Points on a hilly landscape, in no order, each with its height.
A ball rolls from a point to the lowest of its 2 nearest points, and stops where none of them is lower. Distance is the straight distance between rows; heights are no part of it.
J_517: [142 158 115  93 170 155 130 119 110  76  92 140 164  81 117 124  91 117
 137 144 161 189 134 152]  h=64.5
J_664: [ 95  99 160 161 134  85 148 143  91 141  95 169  85 133 179 125 132  99
 116 138 100  96  25 131]  h=48.6
J_870: [ 76 151 141 137 145 119 182 128 124 142 177 121 111 171 136 108 124 172
 154 182 139 157 124 127]  h=31.9
J_195: [170  90 143 118 138 101  36 141 126 119 131 130 134 125 126 119  75 140
  95  67 103 132 102 130]  h=66.0
J_462: [ 99  55 158 136 132  84 111 169  91 100 140 135 166  87 128 167  98 133
 129 110  94  91  74 122]  h=16.3
J_710: [144  95  74 106  91 166  80 140 124 120 126  87 157 131 122 153 127  99
 112  94  98  86 115 119]  h=35.1
J_937: [129 130 117 100 189 154  97 125 107  95 123 127 171 100  92 131 104 184
 148 155 173 176 139 163]  h=61.8
J_299: [ 76 114 114  88 161 139 172 172 111 111 109 121 139 125 143 124 108  48
 154 143 110 118  79 101]  h=25.5
J_165: [101 146 108 150 110 134 151 113 118 130 188  89 136 185 149  88 125 134
 159 180 149 146 115  93]  h=11.3
J_677: [127 170 112 137  90 104 151 129 113 168 191  95 130 167 155  87 157 118
 194 133 175 105 122  93]  h=29.3
J_502: [165 192  86 103 155 128 107 107 174 155  88 129 105 171 105  95 154 133
  70 148 129 152 159 149]  h=66.8
J_228: [119 120 144 122 141 128 128 127 134 102 147 103 153 107 118 108 120 148
 161 163 158 144 159 108]  h=44.4
J_513: [156 151 105 150  78  92  88  84 105 160 166 117 129  98 140 169 115 183
 127  66 145 183 140 155]  h=76.1
J_427: [101 156 131  93 172  92 129 140 139 141 133 157 165 108  86 120 180 166
 167 163 184 135 154 139]  h=56.3
J_820: [ 75  42 164 153 136 114 136 169 119 106 139 136 123 133 132 168 113 168
 125 149  89 100  67 115]  h=34.6
J_336: [163 141 148 149 116 115  97  98 149 120 105 109 108 119 136 128 113 170
  99 113 121 180 176 145]  h=76.3
J_825: [ 51  91 119 106 167 142 184 165 116 146 117 127  81 134 159 150 100  89
 148 124  87 121  69 122]  h=38.8
J_685: [ 86 160  85 114 124 198 176 133 122 119 162 124 147 162 105 155 162 141
 138 188 115  95 124 152]  h=67.9
J_205: [117  95 180 180  90 144 161 133 125 143 144 175 103  91  96 151 139 175
 150 113 123 103 139 135]  h=38.1
J_85: [169 162  82 141 105 101  67 108 157 184 145  82 101 177 126  98 133 131
  79 109 107 107 147 137]  h=47.8
J_511: [ 94  90 191 107 194 103 147 175 171 119 132 143 120 154 105  91 137 161
 127 171 107  90 151 113]  h=42.7
J_883: [162 130  90 121 126 123  67 129 151 187 165 103 101 149 113 110  89 165
 106  96 127 130 129 126]  h=52.6
J_558: [ 60  87 100  99 170 168 163 168 127 149 159 110  96 147 127 175  96 138
 127 130  73 105 103 129]  h=49.3
J_395: [107 158 128  97 128 125 151 130 147 131  97 106 128 107 117 148 162 137
 140 126 109 136 188 153]  h=37.1
J_441: [155 127  88  98 107 161 101 128 112  75 115  84 183 124 137 125 108  62
 127 117 117 123 121 109]  h=27.5
J_315: [140 186  49 106 120 157 142 110 124 172 105 133 113 123 113 128  86 104
 148 105 162 185 131 152]  h=68.5
J_158: [139 157 127 137 138  69  69  68 125 105 138 112 186 127 123 138 182 158
 115 144 173 170 173 151]  h=61.3
J_992: [112 100 159 128 141 160 151 118 164  71 101  94 116 175 155 100 125  99
 132 175 126 156 156  68]  h=30.6
J_739: [141 161 122  83 153 174 131 134 108  65 106 132 147  78 133 169  84 105
  98 102  96 172 132 168]  h=67.2
J_220: [109 149 139 134 118  79 130 129 100 126 167 118 163  71 123 163 125 175
 141 118 130 139 134 171]  h=64.3
J_728: [166 140 180 137 152  84 117 120 151 126 100 159 111  71 119 127 127 176
 108 114 143 166 180 139]  h=78.3
J_492: [106 129 178  85 116 105 198 141 154 164  95  92 131 169 129 114 181 128
 163 122 145 107 200 152]  h=57.3
J_506: [148 107 132 112 136 161 108 116 133  54 109  95 163 151 140 108 109 101
 111 155 128 148 126  94]  h=17.4
J_789: [132 127 148 143  79  90 123 142 119 148 135 124 167 114 117 103 181  89
 142 113 120  47 136 121]  h=26.2
J_139: [158 187 152 119 165  66 160 148 111 154 137 185 106  74 125 116 136 143
 165  91 163 141 102 124]  h=51.7
J_534: [128 166  82 129 151 194 168 118 121 119 101 167 127 172 147 116 132  48
 107 163 121 115  74 133]  h=58.1
J_715: [123 114  99 143  88 174 142 102 126 137 111  93 104 131 154 151 130  71
 133  99 108 119 131 115]  h=50.1
J_803: [ 75  63 153 167 120 133 147 140 109 101 161 119 131 155 148 133 111 138
 152 165 129 130  75  86]  h=43.2
J_978: [125  83 158 104 191  82  89 180 149 145 120 128 120 109 115 119  88 134
 108 104 105 107 118 109]  h=40.3
J_75: [172 166 111 163  68 109  74  65 139 143 131 114 133 134 127 141 147 175
 101 100 149 168 161 152]  h=74.0
J_410: [141  76 129 139 103 111  74 130 115 111 116  93 119 147 172 139  93 111
  96  86  92 135  85 118]  h=62.4
J_704: [163  65 149 119 151 121  86 136 154  68  73 122 143 164 154  82 115 107
 102 161 152 143 115  61]  h=3.4
J_375: [118  92  70 110 105 153 108 115 121 141 164  49 127 145 149 160 107 128
 122  88  71 100 156 115]  h=43.4
J_659: [123 155 138  82 132 112 148 152 173 163  90  79 110 178 132  94 173  98
 132 121 111  83 202 137]  h=60.5
J_846: [148 164 177 117 160  66 171 162 110 140 117 196 128  92 128  74 146  90
 137 119 147 108 114 119]  h=47.0
J_499: [134 120 157 118 142  97 135 162 135 130 187 113 140 120 123 103 148 142
 199 124 170  87 131  64]  h=25.8
J_282: [157 107 123 151  81 150 109 105 163 157  83  96  85 136 147 120 133  76
 118  93 123 121 176 101]  h=47.5
J_612: [137  73 161 123 181 124 108 146 136  94 129 143 129 145 133  88  84 136
 124 163 166 150  95  62]  h=18.0
J_630: [ 94  90 128 121 116 117 142 144 127 155 104  99  99 127 175 130 107  61
 149  92 109 129 126  87]  h=41.3
J_634: [144 157  71 103 132 169 139 125 123 162  94 137  95 120 132 124  76  62
 113  83 114 153 100 144]  h=65.3
J_584: [135 164  94  93 150 139 124 146 173 164 112 113 111 164 101  90 143 100
 110 149 121 103 152 126]  h=63.8
J_758: [133 115 163 107 145  93 101 128 152  91 122  60 154 134 137 103 137 128
 158 153 140 124 213 110]  h=48.9
J_638: [149 157 118 116 153 136 104 117 148 116 118 132 133 121  93 165 151 190
  68 142  90 128 155 192]  h=77.0
J_963: [113 134 180 105 109 113 177 151 151 169 108 147 133 128  90 119 189 166
 182 122 177 112 188 135]  h=53.3
J_93: [161 123 105 123 141 187  77  99 113  98 145 154 155 133  96 112 102 203
 146 158 188 184 127 152]  h=59.4
J_374: [112 147 138 142 104 114 153 143 128 178 146 145 119 117 100 135 163 166
 158 127 144 107 148 148]  h=47.6
J_488: [152 133 130 133 121 133 121 132 107 112 138 153 163  92 100 114 108 127
 139 136 151 126 116 129]  h=36.7
J_387: [120  79 177 126 158 100 105 151 130  79 142 119 148 111 131 132  97 141
 112 133 104 126 125 113]  h=31.8
J_920: [135  81 133 178  99 224 134  95 127 115  93 158  72 148 135 168 110 138
 107 118 120 155  99 131]  h=24.6
J_267: [160 178  71 130 115 160  98  93 162 144 125 120 117 182  97 128 159 181
  80 151 130 143 146 169]  h=69.2
J_317: [110 101 147 155 112 110 125 113 103 107 104 116 111 145 182 143 133  84
  95 124  82 117  69 125]  h=56.7
J_339: [155 140 162 154 161  97 161 164 105 141 164 198 101  61 113 144  96 163
 155  83 145 130  83 114]  h=56.0
J_733: [118 174  96 143 129  89 106  67 117 153 177 139 130 130 134 167 121 175
 133  97 172 217 127 155]  h=75.0
J_967: [ 88  79 140 123 113 155 171 157 122  93  88 122 143  96 137 143 126  61
 177 124 128 116 115  93]  h=3.7
J_887: [128  90 161 142 178 152 149 148 176 152  71 189  54 151 104 114 127 139
  83 144 110 126 123 114]  h=21.0
J_426: [128 150 115 176  65 123 160  99  59 123 159 140 149  95 164 133  98  75
 150 103 122 136  79 146]  h=72.4
J_342: [143 178  91 126 121  51  60  90 109 150 163 107 176 116 127 135 155 148
 127  98 167 158 136 155]  h=63.7
J_865: [163 140 125 137 101  93  97 124 164 183 112  94  92 136 131 110 137 121
 124  85 126 108 190 118]  h=42.2
J_779: [133 174 146 110 113  77 153 132 114 141 150  97 145 128 160  84 148  95
 194 127 183 144 148  84]  h=37.5
J_653: [133 131 143 156 100  91 142 144  68 134 165 165 149  67 135 141 100 100
 148  90 122 109  75 132]  h=76.0
J_556: [132  96 147 147  96 120 123 161 130 164 151 139 144 130 109 102 167 100
 179 117 162  51 115  70]  h=12.7
J_10: [162 124 166 126 163  64 114 152 130 110 107 177 149  99 122  74 147 101
  98 140 124  91 125 113]  h=41.5
J_210: [128 122 166 165 105 154 164  99 151  92 123 120 110 164 142  93 154 142
 136 185 146 156 169  88]  h=41.4
J_970: [111  98 104 153  89 139 139 135  86 164 145 156 127 102 135 144 103  81
 164 100 147  95  65 110]  h=79.4
J_200: [141 147 102 139 128 147 156 139 107 130 103 183 158 106 104 100 107  63
 146 140 158 118  95 119]  h=44.6
J_476: [134 153  80 121 134 156 115 131 133 151 147 141 137 126  71 149 128 178
 106 144 114 105 113 187]  h=74.7
J_218: [146 164  86 142  92 158 110  81 138 139 113 143 126 133  98 154 132 171
 112 123 152 184 145 160]  h=71.7
J_369: [180 161 127 134 100 132 100 111 124  94 102 144 162  87 108 164 166 152
  71 117  94 114 152 185]  h=78.5
J_841: [145  78 137 176  84 190 119 112 109 105 116 177 109 109 110 185 115 152
 100  91  94 126  91 159]  h=10.5
J_765: [102  58 166 124 102 104 142 154 130 150  93 103 104  92 160 146 117  93
 164  61 102 105 180  93]  h=32.7
J_673: [149 130 164 164 128 151 157  92 164  71 106 140 101 145 134 120 170 180
  92 188 127 167 186 135]  h=48.7
J_592: [166 121 158 135 124  73  83 145 151 126 114 120 149 120 115  92 150 108
 106 114 113  80 160 114]  h=35.5
J_742: [101 103 140 140 149 155 148 130 162 164  92 135  49 165 134 134 133 110
 103 127  93 115 113 124]  h=4.1
J_302: [ 94 162 113 106 130  86 128 126 102 143 155 157 193  74  86 163 162 146
 175 124 166 135 137 164]  h=60.4
J_357: [144 164 135 144 118  76  92  79 145 108 157  84 153 172 151 101 161 175
 103 173 138 153 168 136]  h=58.2
J_856: [ 83 100 184 145 159 129 182 152 157 153 171 131  68 170 133 116 114 187
 152 160 133 147 149  96]  h=43.9
J_6: [123  85 177 124 111 117 134 151 133  97 101 110 141  77 135 132 113  93
 157 103 128 131 168  92]  h=23.3
J_709: [118 113 152 156 155  98 165 149  85 117 105 205 118 116 162 114 100  78
 130 136 137 125  33 113]  h=41.0
J_287: [148 174  77  99 131 184 125 126 129 136 108 131 122 139 140 144 133  54
  86 122 102 113 108 140]  h=62.1
J_988: [118 156 109 163  75 115 152  99  78 124 163 139 149  92 137 160 106 149
 135 105 116 143 109 179]  h=68.3
J_933: [133  80 139 155 108 153 115 142 124 130 121 160 132  99  87 152 107 140
 118 114 115 102 106 130]  h=25.4
J_112: [ 96 154  78 125 114 195 155 111 133 154 162  97  90 178 141 144 152 118
 115 160  97  97 121 147]  h=62.8
J_516: [ 86 169  74  92 135 149 146 136 134 148 145 132 162 131  73 161 173 163
 141 162 126 102 141 180]  h=71.8
J_60: [127 109 129 148  81 213 112  94 111 117 110 130 108 153 194 205 164 101
  68 132 106  90  94 135]  h=59.9
J_898: [146 156 134 136 154 104 126  83 157 108 121 140 112 163 138  94 162 176
  85 185 154 181 166 144]  h=53.8
J_385: [167 127 119 136 129 145  76 117 136 131 163 135 129 146  95 108  98 203
 115 133 153 149 122 136]  h=56.6
J_47: [115  77 146 148 144 122 140 148 103  97 119 161 131 154 153 110  97 117
 142 170 156 132  31  79]  h=31.2
J_353: [173 127 117  92 153 120  45 139 118  98 120 136 174 105  97 105 105 119
  92  98 113 114 104 151]  h=68.1
J_881: [ 99 134 138 134 129 137 165 122 139 147 133 116  82 131 145 138 126 129
 117 124  82 135 148 146]  h=24.2
J_548: [141 164 124 112 160 104 132 131 119 119 175  95 154 122 136  98 144 140
 218 146 215 144 130  62]  h=34.1
J_435: [132 152  85 125 104 105 108 110 135 153 165  54 120 163 160 131 124 129
 103 108  83 116 157 146]  h=50.7
J_650: [125  99 106 135  76 189 113  95 113 137 104 108 105 110 183 194 166  79
 100  84  82  64 129 130]  h=56.2
J_229: [193 156 119 146 109 149 119  99 106  85 105 190 148 117 105 124 130 135
  70 135 114 133 109 182]  h=80.1
J_915: [116 100 183 138 165 141 156 146 183 138 112 153  72 144 101 111 129 179
 115 159 115 132 171 113]  h=32.5
J_522: [100 177  70 128 118 131 147  91 123 174 134 142 112 124 124 167 104 141
 158 105 181 221 143 143]  h=71.9
J_259: [119 152 115 158 111 156 179 108 102 132 128 158 122 152 149  90 127  53
 149 161 148 121  78 119]  h=52.1
J_141: [ 97 149 144  69 157  99 148 149 141  93 108  70 163 125 142 119 157 101
 160 140 117 120 188 131]  h=44.3
J_626: [162 148 109  80 157 126 100 146 101  85  93 143 166  86 124 131  87  65
  91  86  92 134  95 155]  h=69.5
J_328: [ 87 102  87 122 135 196 141 140 119 138 194 104 109 174 136 183 123 157
  92 149  69  93 100 143]  h=56.8
J_343: [ 94 123 163  90 175 126 167 176 149 133 125 138 143 113  81  95 144 156
 164 170 144 105 165 126]  h=50.3

Call two points neighbours if one is among the 2 nearest of the other. Go from one point of each pair to the other, from neighbour to neighbour, staying as low as possible. Name the highest point that can't be avoided.
J_556, J_488 | J_758
J_47, J_85 | J_435
J_967, J_85 | J_715
J_47, J_462 | J_803
J_556, J_165 | J_779
J_556, J_742 | J_856
